Each row is a point on a landscape with many peaks, with its height.
A climber steps from a point to the highest of its 2 nearest points, and stops where none of them is higher. Distance is the straight distance between rows; heights are no part of it.
Z962: [121 110 123 134 157 126 174 137 136 153 111 168 118 129 118 142 130 107
  99 119 119  66  93 142 107 123 151 163 107 151 164 126 135]  (h 61)
Z228: [114 170  74 101 122 107  91 122  92 125 156 111  81 178 118 106 110 150
 164 113 169 189 240  95 135 159 183 126 120 101 104 177 152]  (h 424)
Z387: [143 162  83 116 132 146 139 124 120 107  86 168  98 135  94 140 158 153
 128 101 188  99 191  62 134 114 180 144 146 190 110 163 162]  (h 525)
Z84: [114 112  98  79 100 153 189  97 132 112  49 113 137 122 121 111 136 157
 144 151 137  92 121  62  88 119 157 139 141 188  81 144  83]  (h 593)
Z817: [118 127 113 196 100 174 155 123 162  84 119 146 142 100  70 144 159 180
 144  98 157 134 134 133 119 139  86 126 139 100 124 109  81]  (h 271)
Z978: [117 178 150 177 105 148 141 113 158 207 101 169 115 136  94  73 158  65
 123 148 142 124 149 177  85 168 149 166 154 151 125 121 114]  (h 311)
Z830: [119 114 107 123 123 133 137  99 110 158 107 121  96 153 177 108 105 128
 116 163 104 132 141 134  82 158 174 139 123 165 109 143 120]  (h 395)
Z525: [ 98  75 189  70 176 102  79 192 110 100 176 118 113 156 116 162 106 116
 162 143 113 197  56 133 190 115  94 103 106  60 138 118 154]  (h 128)
Z918: [120 140 136 137 134 185 138 129 158 119  95 128 134  95  72 125 146 151
 109 121 148  50 111  87 138  95 112 126 123 172 130 118 108]  (h 708)
Z647: [165 145 139  49  85 104 148 132 118  90 156 110 205 145  94 150 111 120
 129 137  83 171  70  99 109 143 111 131 154  80 173  93 108]  (h 295)
Z45: [ 92  71 188  99 188 120  80 193 120 124 151 133 104 122 108 152 152 121
 151 149 142 119  55 136 190  95  86 120  78  62 122 112 156]  (h 138)
Z514: [146 119 161  95 106 116 113 117 138 109 135  48 136 106 181  97 113 132
 144 157 110  68 116 135 134 109 130 126 108 162 119 126  94]  (h 564)
Z694: [107 178 155 156 113 160 131 112 132 153 107 149 134 120  79 142 153  98
 155 111 166 142 153 130 123 100 119 126 144 143 112 101 121]  (h 313)
Z752: [ 84 158 102 141 129 177 163 149 125 137 103 167 167 143  51 146 164 139
  99 109 156 150 158  96 101 134 162 134 163 151 131 143 131]  (h 391)
Z351: [159 130  79 134 102 108 152  91 139 141  86 137 106 119 110  72 110 111
 124 120 143 113 158  94 108 160 137 146 142 150 116 158 112]  (h 494)
Z894: [132 163 141 199  90 116 133 114 144 167 122 206  93 153 144  57 121  77
 124 136 142 134 162 202  84 177 120 165 134 117 125 133 116]  (h 319)
Z772: [120 130 110 142  77 141 109 118 159  94 134 128 133 113 109 106 116 160
 159 103 144 143 128 107 125 148  67 124 125  78 121 133  75]  (h 257)
Z385: [156 140  84 146  57 107 108  85 134 133  69 187 114 152 182 107  98 139
 152 120 132 118 160  71 119 145 119 168 116 159  71 174 105]  (h 634)
Z342: [107 108 167 189 151 124 117 118  94 164 143 188  86 147 213 129 110  91
 143 119 106 100 165 199 132 134  97 165 103 141 109 110 151]  (h 199)
Z670: [ 84 110 133 141 184 152 143 181 135 137  92 148 159  93  62  97 197 135
  97 120 163 112  96 109 127 119 131 122 123 159 128 116 155]  (h 156)
Z436: [164 105 128 163 152 107 163 127 127 112 144 123 126  94 124 146 123  84
 100 113  95  56 127 151 171 133  83 127 130 108 199 106 170]  (h 45)
Z862: [140 123  75 130 115 170 162  70 159 173  77 132 111 130 112 160  94 128
 109 131  98 101 112  55  96 128 135 147 144 172 137 131  72]  (h 369)
Z520: [ 82 142 145 176  93 182 149 113 146 148 100 127 152  99  66 104 170 127
 145 123 150 116 122 147 118 137  97 125 129 110 107  97  76]  (h 288)
Z576: [153  91 119  99 151  50 105 129 139 109 164  78  97 141 146  89  97  98
 157 134 148 115  96 154 138 140 124 124  89 111 146 148 129]  (h 678)
Z276: [128 111 178 155 153 114 184 132 128 141 132  94 158  99 121 137 172  85
  95 157  81 143  70 222 102 124 147 133 152 101 136  66 175]  (h 443)
Z964: [133  71 143  94 191 124 176 131 116  97 156  53 119 114 105 136 148 109
 115 139 111  72 102 161 131 108 152 127 117 133 176 103 126]  (h 558)
Z196: [191 136  85 118 106  54  85  90 158 120 136  67 115 123 146  86  99 145
 154 115 159 174 163  79 158 164 152  91 110 133  90 170 127]  (h 351)
Z118: [115 152  85  88 127 117  93 133  85 178 140  89 132 158 172 102  94 146
  86 162  94 160 184  98 126 173 177 115 118 134 127 148 162]  (h 440)
Z158: [169 128 122 119 136  91 111 120 153 116 165 146  93 139 129 134  88  95
 164  98 146 112 122 142 140 108 108 126 104 112 163 138 127]  (h 604)
Z142: [113 147 128 164 139 160  95 110 138 191 101 102  99 132 153 107 132 123
 109 157 119 156 140 166  97 136 174 139 129 193  96 127 116]  (h 371)
Z506: [154 132  84 111 133 137 153 117 127 138  79 115 156  82 110  88 133 153
  83 138 134 120 143  81 119 151 149 123 159 176 114 154 138]  (h 455)
Z807: [ 99 148 114  83  98  99  77 116  84 186 159  76 120 206 200  92  74 131
 108 164 106 150 169 113 111 179 186 122  83 107 109 172 120]  (h 425)
Z880: [124 150 146  56  91 145 152  95 149 104  75  80 122 135 103 136 146 139
 182 140 141 117 115  77 101  82 173 135 140 170  89 111  91]  (h 671)
Z756: [113 141 171  97 128 147 177 153 140 145 109 177 172 150 115 124 161  98
 100 141 128  80  75 141  69  99 165 159 114 167 142 101 138]  (h 70)
Z432: [146 116 171 202 172 120 150 130 142 142 135 120 148  78 102 186 156  82
 113 118  78 130  87 149 164 115 123 128 171 126 159  88 193]  (h 360)
Z703: [110 129  93 151 107 169 163 115 160 187  88 159 146 135 110 119 118 116
  78 141  97 139 118 100  75 153 127 148 154 171 154 150  99]  (h 349)
Z24: [134 127 147 175 145 157  92 113 130 121 145 130  99 104 172 154 137 155
 126 119 111  64 159 182 183 107  91 131 124 135 127 121 141]  (h 107)
Z835: [141 164  53 108 107 121 140  81 124 130  96 120  86 175 114 187 118 158
 160 114 136 226 191  76 110 121 181 131 156 103 116 169 149]  (h 386)
Z868: [155 136 118 153  80 111  87 115 152 128 157 114  89 137 169  64 125 169
 132 141 156 101 177 199 113 173 154 120 105 117  96 173  94]  (h 468)
Z8: [128 123 131  97 115  76  81 143 107 111 189  74 132 152 125  99 112 116
 151 109 154 151 188 134 170 134 105 107 115  74 155 147 152]  (h 106)
Z827: [155 139  82 129 135 168 141 141 192 159  75 144 158  76  74  87 170 150
  76 123 149 135 101  70 122 138 135  97 164 166 150 167 123]  (h 417)
Z178: [105 160 124 119  85 156  86 113 113 124 153  81  60 175 139  78  99 131
 180 111 178  81 228 118 137 130 140 135 114 112 107 176  93]  (h 217)
Z794: [128 119 125 183 114 122 181 145 146 154 127 184 130 127 150  84 159 100
 109 139 144 144 138 216  78 176 132 149 130 133 105 125 133]  (h 350)
Z897: [157 140 126 134 131 101 139 154  94  66 153 162 137 121 177 174 120 131
 118 105 124  89 175 114 176 115 128 144 140 149 132 123 167]  (h 29)
Z341: [128 162 133 113 108 170  92 130 131 177  90 136 139 129 142 146 144 142
  98 140 113 115 135  88 126  83 150 118 152 206 106 137 143]  (h 529)
Z996: [134 105 185 155 113 106 175 117 130 106 158 118 165 123 157 149 139  97
 160 146  90 149  77 214  91 134 128 142 140  84 117  64 142]  (h 487)
Z852: [166 132  76 155 143  64 102  96 106 142 108 115 114  89 143  97 119 114
 148 128 133 195 168  91 147 160 156 132 144 176  86 136 179]  (h 384)
Z133: [143 127 153 115  96 120 103 152 171 103 130 151 174 105  92 119 125 134
 145 148 117 149  43 110 159 143  62 111 132  67 143  88 113]  (h 206)
Z359: [ 77 120 103 166 125 180 148 135  77 135 129 131 111 135 134  80 126 171
  91 129 123  96 210 163 112 183 109 133 117 103 119 150 109]  (h 589)
Z54: [142 129 165 136  95 110 126 121 105  62 164 119 137 124 177 158 106 124
 167  99 134  60 145 136 169  91  95 155 129 132 133 109 121]  (h 24)
Z512: [ 95 130 152 116  89 157  91 113 118 126 155  86  97 154 137  82 100 134
 152 125 173  38 174 117 145 125  75 145  87 123 117 161  62]  (h 230)
Z86: [173  98 131 131 109 113 153 125 165  86 156  90 133 110 180 141 125 151
 127 151  95 107  87 198 117 127 129 116 137 108 148 129 116]  (h 365)
Z130: [115 102 124 160 171 104 160 140 114 137 125 135 163 104  69 126 126  78
  83 127  85 178  91 110 141 154  83 109 143  88 167  89 151]  (h 233)
Z877: [132  96 165 113 174 114 123 180 143  64 155  96 123 121  99 151 161 134
 180 129 142 223  74 178 152 128 137 102 138  87  99  89 151]  (h 699)
Z922: [112 146 112 156  95 173 124 142 119 115 107 195 172 139 154 160 148 170
 112 119 141 166 158 127 114 137 123 141 155 137 104 140 132]  (h 341)
Z219: [135 128  76 160 128  78 116 127 122 176 140 160 121 133 150  92  83  95
 104 117  83 194 107 143 110 197 103 116 117 101 144 141 144]  (h 259)
Z885: [164 152 140 108 151  63  73 145 116 150 113 166 130 103 149 142 135  95
 161 110 143 174 122 113 145  84 147 125 129 173  96 112 193]  (h 459)
Z966: [ 90 124 169 127 169 157 135 189 157 125 101 134 187 104  24 139 208 111
  81 131 152 133  67  93 150 123 126 107 129 117 164 110 157]  (h 169)
Z392: [106 113 152 182 150 140 139 137 122 136 161 161 122 134 134 156 156 127
 141 133 143 160 126 205 135 116  99 134 116  65 135 100 140]  (h 231)
Z91: [109 161 179  77 104 145 123 149  83 144 147 115 145 163 137 126 138 105
 112 163 101  82 161 174 112 103 158 137 130 126 163 108 133]  (h 86)
Z195: [160 134 133 169 115 152 159 108 179 123  78 145 159  61 110  99 159 124
  99 122 130  72 104 120 126 126 120 149 163 193 126 121 116]  (h 588)
Z854: [160 102 147 137 132 114 108 116 133 129 126  81 120 120 240 137 126 156
 124 158  99 138  98 150 113 119 184 124 143 203  66 125 136]  (h 413)
Z90: [116  98  98 155 126 116 102 133 134 111 153  91  91 146 174 100 113 185
 123 113 157 140 146 160 126 156 133 100  95 112 108 173 105]  (h 498)
Z722: [153 139 144 146 148  91 134 153 154  97 153 161 133 117  97 164 143 111
 170 117 153 225  81 166 129 100 127 108 148 114 122 110 155]  (h 584)
Z421: [141 143  72 109 149  85  74 120 114 179 124 161  91 133 153  76  75 118
 134 121 153 122 138  89 141 143 142 133  96 163 115 157 147]  (h 477)
Z502: [125  86 192 164 190 109 144 146 100 136 148 130 127 118 197 180 129  94
 137 143  66 107  68 176 165 110 106 132 122 108 124  79 184]  (h 414)
Z16: [101 119 183 104 120 118 108 136  91 119 131 153 134 147 185 157 120 125
 173 136 119 112  92 137 122  88 114 139 112 135 104 100 129]  (h 174)
Z409: [200 166 120  62  79  88 141 114 158 101 137 107 182 120 117 133 127 117
 118 149 102 174  90 124 111 128 139 110 171 105 154 122 143]  (h 308)
Z910: [145 132 138  94 116 160 115 136 146 129 164  67 125 155 119 137 126 160
  89 142 109 110 134 151 131 104 139 117 123 103 187 147 108]  (h 595)
Z812: [140 128 116 137 171 111 114 158 112  94 110 159 122 100 163 154 154 175
 126 118 154 158 147 122 138 108 170 116 159 181  84 135 177]  (h 382)
Z48: [140 102 115 118 164 114 106 156 103  96 155 144 108 135 157 197 103 156
 113 106 120  95 119 105 171 106 114 113 105 130 151 143 142]  (h 34)
Z560: [151 154  87 108  91 119 131  84 122 127 100 110 118 150 136 166 104 122
 144 114 103 187 158  67 134 111 155 134 160 141 120 141 132]  (h 397)
Z766: [107 125 151 116  68 153 111 105 140  94 142  98 135 128 110 118 103 132
 170 114 156  64 115  96 128 101  67 133 103  97 114 119  72]  (h 244)
Z224: [ 94 135  95  77 102 185 163 113 107 133  84 123 151 136 116 110 124 167
  95 142 114  95 134  79 101 147 142 134 130 151 114 146  70]  (h 544)
Z160: [127 124  94 179 105 120 154  75 130 102  97 160  99 140 157 123 115 135
 171 107 142 159 182  91 114 155 129 163 145 160  61 142 104]  (h 576)
Z163: [153 111 113 146 186 105 137 131 129 153 131 129 117  93 124 122 117  97
  80 122 110 101  91 142 136 134 134 119 121 141 170 112 165]  (h 54)
Z214: [141 159 102  94 140 129 173 138 106  76 139 129  99 137 102 120 154 164
 131 105 191  72 202 133 130 119 191 146 140 156 122 147 135]  (h 590)
Z293: [101 178 141 176 129 165 122 113 138 178 106 128 125 112  98 106 169 106
 121 136 148 144 172 156  97 125 170 141 159 178 105 124 141]  (h 342)
Z571: [126 116 105 180 131 131 103  99 116  95 150 102  93 132 122 177  94 131
 158  95 141 175 184 103 166 133  97 114 133 108 139 144 106]  (h 496)
Z596: [107 103 149  48 161 151  71 190 112 121 157 120 127 174  82 172 135 157
  98 144 120 145  82 124 152  86 118 100 100  91 181 126 135]  (h 504)
Z415: [110 157 137  50 142 154  93 156 120 139 143 144 140 172  39 166 146 128
 113 121 144 150 114  73 115  87 110 117 110 113 185 122 125]  (h 464)
Z273: [100 154 133 173 109 162 179 115 117 116 152 134 111 162 111 135 143 110
 143 123 142 137 201 189  95 147 163 151 154 104 136 127 113]  (h 472)
Z969: [136 173  78 108 120 166 114 116 132 179  59 154 115 136 109 151 147 147
 121 137 137 137 191  42 146  86 164 136 155 182 104 153 173]  (h 479)
Z29: [137 131 139 170 123 139 189 111 157 170 123 139 125 102 123  62 153  92
  77 156 101 104 136 214  95 193 141 141 153 126 141 138 141]  (h 388)
Z860: [194 131 113 154 106  98 100 105 173 114 120 134 132  98 137 141 103 130
 136 112 127 146 102 130 143 117 115 114 139 137 149 127 126]  (h 545)
Z742: [157 142  79 141 138  95 164 129 148 149 137 176 145 116  89 107  96  80
  79 109 113 203  90 149  87 184 122 126 146 111 188 151 160]  (h 278)
Z531: [149  90 131  92  93  98 171 158 139  49 171 104 168 142 183 149 107 161
 106 132  98  73  96 166 130 139 122 131 121  84 152 135 113]  (h 348)
Z838: [126 125 195 156 159 146 109 129 108 180 127 115 137  98 186 157 140  97
  93 165  64 107 105 163 151  86 121 129 130 135 136  93 168]  (h 375)
Z369: [ 83  91 109 155 136 136  77  76 114 149 118  96  69 162 170 135  88 150
 174 114 138 134 151  67 135 130 125 135  86 165  73 142  76]  (h 89)
Z570: [130 117 107  61 158 131 107 174 110 134 157 121 123 163 127 139 119 168
  70 137 105 121 109 129 126 119 150  94 118 103 182 160 136]  (h 548)
Z956: [128 142 159 162 105 148 117 142 163 143 128 163 178  92  79 145 156 134
 110 125 104 107  82 124 149 110  73 127 143  92 165  91 145]  (h 194)
Z723: [146 132 116 103 139  68  88 115 131 144 126 151  68 137 160  62  98  91
 170 113 185  55 146 109 135 124 128 152  76 158 103 150 119]  (h 538)
Z472: [ 97 122 180 140 130 102  77 116  87 139 144 159 114 145 214 137  91  83
 184 112 125  91 143 151 149  96  85 151  88 128  93 122 132]  (h 185)
Z945: [140 165  86 107 110 103 105 126 119 109 139 128  92 162 115 157 114 148
 151 103 177 200 180 123 119 120 159 117 133 102 127 169 125]  (h 404)
Z663: [137 128 153  73 107 122 149 123 144  63 129  69 153  99  93 127 150 144
 187 123 156 106  91 105 126  91 140 128 149 138  96 103  96]  (h 587)
Z888: [135 110  85 166 161 108 118 109 113 119 188  88  60 161 109 168  91 105
 147  89 148 164 199 140 171 141 127 126 130  96 184 166 132]  (h 473)
Z665: [119 160 125 145 117 153 141 142 110  86 164 118 125 147  96 140 164 156
 147 103 189 158 187 179 124 119 139 123 140  88 123 133 123]  (h 516)
Z87: [122  93 113 141 145 106 115 144 111 142 124 117 150  97 110  95 104 108
 111 134  86 193  84 115 131 194  75  94 127  89 141 119 123]  (h 246)
Z459: [133 143 110 147 123 122 159 135 125  78 124 155  95 135 156 121 129 146
 165 110 171  91 168 153 101 127 158 149 136 153 105 146 119]  (h 682)
Z566: [139  80 134  90 202 108 188 153 120  86 156 116 131 130  97 184 153 134
 103 130 103 112  61 142 130 111 165 128 130 141 177 109 165]  (h 506)
Z568: [103 117 197 116 148 138 142 152 117  99 139 114 149 122 110 174 162 124
 172 147 119 162  95 166 134 105 118 110 127  90  83  69 134]  (h 597)
Z414: [ 89  85 147 170 175 151 152 159  99 121 116 135 151  73 123 113 193 133
  82 137 120 102 130 150 178 143  98 116 128 116 106  92 162]  (h 127)
Z218: [163 122 136 193 101 142 128  98 171 168  81 147 162  73 157  68 128 113
  96 153  94 104 107 160 116 155 106 157 160 208 116 128 117]  (h 521)
Z430: [170 140  90 117  53  88 103  41 151 176  81 145  85 148 160  78  77 112
 156 138 125  99 167  45 117 159 114 158 102 141  82 192  95]  (h 586)
Z272: [ 93 126 122 116 129 181 155 141 123 122 134  86 139 126 112 103 142 139
  85 144 123  79 173 159 117 141 123 121 126 102 155 122 113]  (h 668)
Z98: [122  87 145 184 140 164 117 130 134 147 110 140 128  91 163 121 147 144
  82 138  95  64 118 161 162 144  70 131 119 124 117 103 129]  (h 116)
Z878: [102  98 141 110 142 148 126 154 138 137 128 123 147 110  49 142 132 102
 129 126  95 158  70  90 165 143  72 117 139  54 155  95 124]  (h 218)
Z127: [101  78 193 127 201 121 124 152  77 112 155 116 118 105 182 147 135 114
 142 140 104  82 119 148 170  95 114 132 114 142 116  97 174]  (h 461)
Z377: [136 141  68 126 133 144 159 162 159 132  87 194 159 122  70  97 157 151
  93 104 171 139 103 103 109 138 146 126 137 160 139 173 144]  (h 383)
Z323: [122  97 109 114 122  97 161 144 108  89 136 132 136 124 126  97 116 123
 151 121 128 115 115 151 101 178 104 126 111  92 139 122  98]  (h 314)
Z856: [111 168 164 149  76 130 151 119 123 119 133 140 205 134 106 163 138 102
 165 124 105 193 125 135  95 118 113 131 160  87 119  82 120]  (h 273)
Z580: [172 114  78 147 106  77  99  80 145 118  96 100 114  92 161  81 118 147
 153 106 131 151 156  40 162 163 138 116 129 159  59 145 145]  (h 366)
Z233: [146 159 126 166  78 156 143 121 154 153 137 126 105 130 148  56 134 131
 101 156 127 100 184 214  86 198 152 137 155 114 125 159  97]  (h 432)
Z950: [147 173 118 139 126 155  54 101 151 185 119 144  91 111 131 122  99 120
 111 119 121  82 143  78 156 107 112 135 110 164 149 139 122]  (h 495)
Z565: [123 125 125 127 123 154 141 170 117  87 120 195 150 137 157 203 138 182
 115 115 137 171 123 108 127  87 161 127 150 156 110 132 153]  (h 359)
Z657: [107  99 109 189 126 143 124 135 114 118 155 139  96 136 157  82 119 162
 111 110 148 118 179 173 128 178  81 116  93  72 112 173 104]  (h 536)
Z983: [111 139 112 116 148 127 103 143  81 130 145  77 127 112 109  99 131 123
 119 125 133 155 190 115 166 151 112 105 114  92 141 126 141]  (h 100)
Z588: [119 121 168 151 143 165  53 128 115 131 167  89  98 148 209 178 124 163
 137 130 127  97 155 161 171  84 119 116 114 146 106 137 125]  (h 99)
Z488: [129 145 118  93  71 130 141  80 116 136  91 104 127 169 178 135  93 137
 149 142 105 129 159  86  90 112 169 141 135 137  91 140 102]  (h 415)
Z220: [ 85 106 147 116 192 133 106 188 106 138 129 175 111 132 133 146 150 148
 134 131 154 133  86 156 141 101 120 108  76 103 114 126 141]  (h 151)
Z763: [141 146  90 102 110  89 137  74 126 160  85 126  81 159 131 105  71  75
 154 123 124  95 170  44 125 135 135 156 109 141 112 149 117]  (h 542)
Z706: [ 99 157 146 108 153 126  94 140  80 175 156 112 136 143 138 110 139 118
 112 135 116 132 172 154 145 126 153 128 121 116 141 115 138]  (h 92)
Z985: [130 164  76  83 133  79  75 129 111 162 151 112 105 162 127  96  90 133
 145 129 162 166 169  64 139 163 145 100 104 111 133 165 133]  (h 445)
Z584: [ 99  86 191 161 141 110 168 153 135 102 134 159 173 104 139 136 158 123
 191 144 137 150  73 199 110 129 105 150 124  91  83  70 131]  (h 532)
Z849: [189 140  88 142  88 152 140  96 184 133 115 104 147 102 105 154 104 132
 102 135 100 141 125 107 119 133 108 117 179 119 177 139 103]  (h 503)
Z608: [119 115 124  99 147 108 137 117 110 110 111 135 125 126  97 168 118 111
 139 107 120 133  95  56 138 109 114 130 136 142 142 115 119]  (h 405)
Z368: [107 111 147 104 134 114  82 160 103  95 199  76 123 165 106 135 152 137
 177 103 177 167 172 157 191  89  91 102 119  37 148 150 154]  (h 113)
Z177: [118 170 162 148 130 147 142 146 167 135 117 167 186  99  31 147 182  94
  90 101 141 100 103  92 158 103  94 136 129  97 183 107 177]  (h 182)
Z671: [116 120 124  89 103 127 126 101 114 104 142  55 144 136 190  83 107 149
 131 142 135  71 158 122 128 159 145 115 100 142  78 144 103]  (h 523)
Z465: [137  94  99 135 105 141 154 141 167  65 167 155 131 137  59 182  92 174
 141  93 155  91  78  93 142 115  68 136 104  78 179 140  93]  (h 450)
Z693: [143 103 125 101 114 107 175 166 130  59 141 150 180 100 132 103 139 158
  90 148 116 114  92 164 115 165 132 123 134  90 142 131 130]  (h 331)
Z56: [109  86 125  91 146 144 141 127 138  67 148 115 109 145  85 165 103 154
 155 103 146  83  88  89 140 103 108 125 106 124 150 134  93]  (h 430)
Z511: [140  86  87 118 155  70 126 114 139 127 141 119  83 115 139  66 105 106
 138 109 158  74 128 130 131 172 119 131  81 144 129 156 120]  (h 609)
Z244: [122 152  97  52 115 162 108 137 117 152 109  94 141 131 107 110 114 170
  84 135 109 119 117  43 125 139 110  94 117 133 145 158  92]  (h 499)
Z308: [139  71 131 143 170 114 132 135 116 110 175 105  96 134 164 179 107 117
 120 123 101  68 138 145 201 102  78 135 111  93 180 117 146]  (h 39)
Z167: [112 110 108 108 138 158 130  95  97 150  88 101 139 135 129 162  81 112
 126 134  80 130 112  37 125 122 116 124 134 160 132 108  90]  (h 385)
Z641: [ 90  99 101 150 118 130  95 111  85 122 126 155  91 179 209 122  83 165
 123 110 130 103 153  82 112 167 117 133  78 162  68 164  83]  (h 85)
Z275: [110  98 162 115 179 110 136 133  92 135 128  98 126  91 145  73 156 111
 123 155 124  44 121 158 148 124 133 131 110 145 114 103 151]  (h 537)
Z135: [118 140 134 100 110  83 185 132 113 108 106 185 174 109 104  91 128 104
 139 114 134 118 104 120  91 144 118 155 117 128 113 116 115]  (h 294)
Z669: [ 97 102 142 201 166 131 120 110 101 163 147 126  89 123 180 113 138 116
 137 134 131 150 152 201 148 164  98 129 114  99  95 108 141]  (h 215)
Z553: [160 121 142 121  99 120 127  94 143 115 103 138 130 127 220 158  96 138
 117 144  87  96 107 121 118 102 152 149 137 178  96 129 113]  (h 441)
Z490: [ 89 154 184 192 116 135 132 112 109 141 124 149 172 104  96 127 150  78
 173 118 126 170 139 148 131 123  88 144 151 112  90  54 124]  (h 289)
Z320: [183 209 138 143 103 143  64 106 162 208 101 158 103 117 123  81 128  99
 136 134 146 111 149 126 133  97 140 131 148 170 147 136 134]  (h 514)
Z9: [117 122 158 112 149 121 102 178  91 137 141 192 122 142 194 156 132 140
 122 137 115 148  95 181 104 106 140 124 108 117 112 142 146]  (h 163)
Z616: [119 182 136 126 134 182 100 105 142 177 103 136  99 118  81 109 139 109
 113 120 148  62 157  89 111  99 133 138 120 175 134 125 112]  (h 571)
Z683: [164 146 158 184  83 147 120 102 135 135 117 159 145 114 180 117 122 137
 118 135 110  90 140 150 120 129 114 160 151 171 118 126 111]  (h 475)
Z496: [160 148  96 119 104 155 144 116 165 111 139 146 133 127  87 159  92 150
 116  98 119  96 115 106 126 116  98 128 129 108 186 136 102]  (h 474)
Z189: [191 121  74  96 100  51 106 108 186 103 145  84  97 139 156 126 113 153
 155 119 151 192 117 107 123 129 180  80 116 116 121 166 128]  (h 339)
Z21: [ 93 173 165 167 101 160 168 124 118 144 121 154 172 171 104 190 146 105
 132 132 111 252 117 142  80 120 145 132 165 116 117  90 148]  (h 260)
Z389: [137 168  95  66 108 147  98 140 111 172 115 101 123 154 120 121 119 158
  95 168 126 142 168  80 120 120 168 115 120 130 142 161 111]  (h 465)
Z123: [ 98 176 152 108 125 156 144 141 152 141 118 175 156 157  24 162 176 127
 115 103 168 148 110  84  98  79 155 135 128 144 166 128 121]  (h 423)
Z22: [128  84 146 107 146 133 138 117 145 112 132  65 131  76 118 103 127 127
 123 158 115  35  85 141 142 118 118 129 112 147 137 104 100]  (h 631)
Z513: [102 103 164  99 166  96  70 186 118 109 192 137 107 169  98 155 144 137
 162 139 156 200 125 171 166 101  92 101 104  40 159 133 153]  (h 120)
Z740: [142 187 139 155 123 147  48 138 136 212 109 173 103 134 156 138 138 123
 108 156 127 140 142 135 138  78 157 113 144 176 118 134 152]  (h 619)
Z186: [191 142  95  65 103  67 142 129 154  94 158 103 140 129 121 108 114 142
 124 122 150 177 113 154 114 145 157 101 143 108 155 158 136]  (h 324)
Z26: [137 127  71 108 116 103 171 139 148 154 107 174 154 154 131 113 101 120
  98 129 114 189  78 125  55 184 142 130 134 136 151 151 123]  (h 297)
Z68: [135 139 140  80 113  98 171 138 128 130 121 139 192 103  80 110 125  84
 109 143  94 125  67 114 115 146 103 134 135  95 162  94 129]  (h 280)
Z811: [134  91 188 158 198 117 170 130 126 111 153  97 118  99 134 171 161  84
 143 137  97 138 101 197 141 103 138 124 149 126 126  78 186]  (h 396)
Z413: [131 125  89  87  81 121 119 126 146 135 110 150 164 141 167  96  91 157
 109 137 113 168  92 101  87 162 106 115 116 114 120 168  94]  (h 312)
Z629: [131 122  96 195 136 159 194 105 156 183 112 147 162 135 102 136 111  88
  43 143  93 164 108 153  80 166 147 138 165 159 186 142 148]  (h 328)
Z737: [148 121 152 122 166  79  90 143 117 124 162 143 113 120 146 157 111 106
 170 114 138 201  82 127 153 105 127 112 128 118 121 116 156]  (h 517)
Z872: [136 105 170 116 174 128 169 176 146  80 124 109 154 109  81 168 178 115
 110 144 111 152  52 131 136 112 149 107 150 120 155  95 148]  (h 478)
Z329: [ 95  93 150  75 186 167 137 128 124 138 138  29 106 137  65 145 143 108
 136 155 118  79 110 128 149  86 133 126 118 131 170 103 108]  (h 505)
Z656: [131 143  94 163 113 135 134  82 123  81 107 138 100 125 113 164 122 150
 189  80 164 153 188  86 139 112 113 138 143 133  98 137  97]  (h 530)
Z530: [150  89 128 163 135 132 137 124 156 111 138 121 120 119 211 139 127 171
 101 156  86 148  75 199  92 143 158 124 136 167 100 137 120]  (h 389)
Z115: [121 134 147 149 108 127 158 142 118  57 150 116 116 128 139  97 166 150
 191 106 187 108 183 200 124 126 152 129 131 100  94 121 120]  (h 581)
Z592: [156 147 118 121 135  97  73 127 102 136  97 162 134  88 185 109 129 140
 131 130 133 152 138  84 143 124 144 111 138 186  84 130 176]  (h 416)
Z651: [ 97 118 136 109 130 142  60 110  96 155 153  98  78 194 190 148  88 158
 153 128 133 100 144 107 141  97 135 114  84 148 112 151 114]  (h 93)
Z532: [150 118 165  62 150 130 152 152 146  55 134  86 145 120  68 176 162 125
 159 134 132 133  66  92 139  78 160 125 147 146 145  81 129]  (h 527)
Z741: [ 72  96 138  93 172 148 129 117  86 163 134  51 120 127  81 123 102  96
 130 139  96 124 127  91 150 123 108 118 125 128 150  94  99]  (h 467)
Z248: [101 101 117 172 182 147 152 174 137 153  99 127 140  57  67  92 188 128
  83 123 139 137 113 144 165 161 107  87 137 105 144 116 172]  (h 141)
Z216: [108 127  87 126  68 154 146 157 123 108 101 194 180 160 139 137 116 186
 106 117 126 189 121 112  87 147 121 132 128 102 109 151  91]  (h 327)
Z491: [125 180 190  64 110 141 159 140 114 135 125 129 171 153 115 158 148 102
 120 150  99  79 115 114  96  72 161 153 131 148 154  98 126]  (h 78)
Z937: [ 80 134 168 187 146 166 168 130 121 141 140 145 147 156 134 192 155 122
 143 129 121 210 132 213  89 112 143 144 148  93 108  86 132]  (h 247)

Where does a climber stop that starts at each point below?
Z703 | Z576
Z706 | Z488
Z133 | Z877
Z369 | Z877
Z641 | Z877
Z342 | Z488
Z512 | Z488
Z135 | Z918
Z68 | Z877
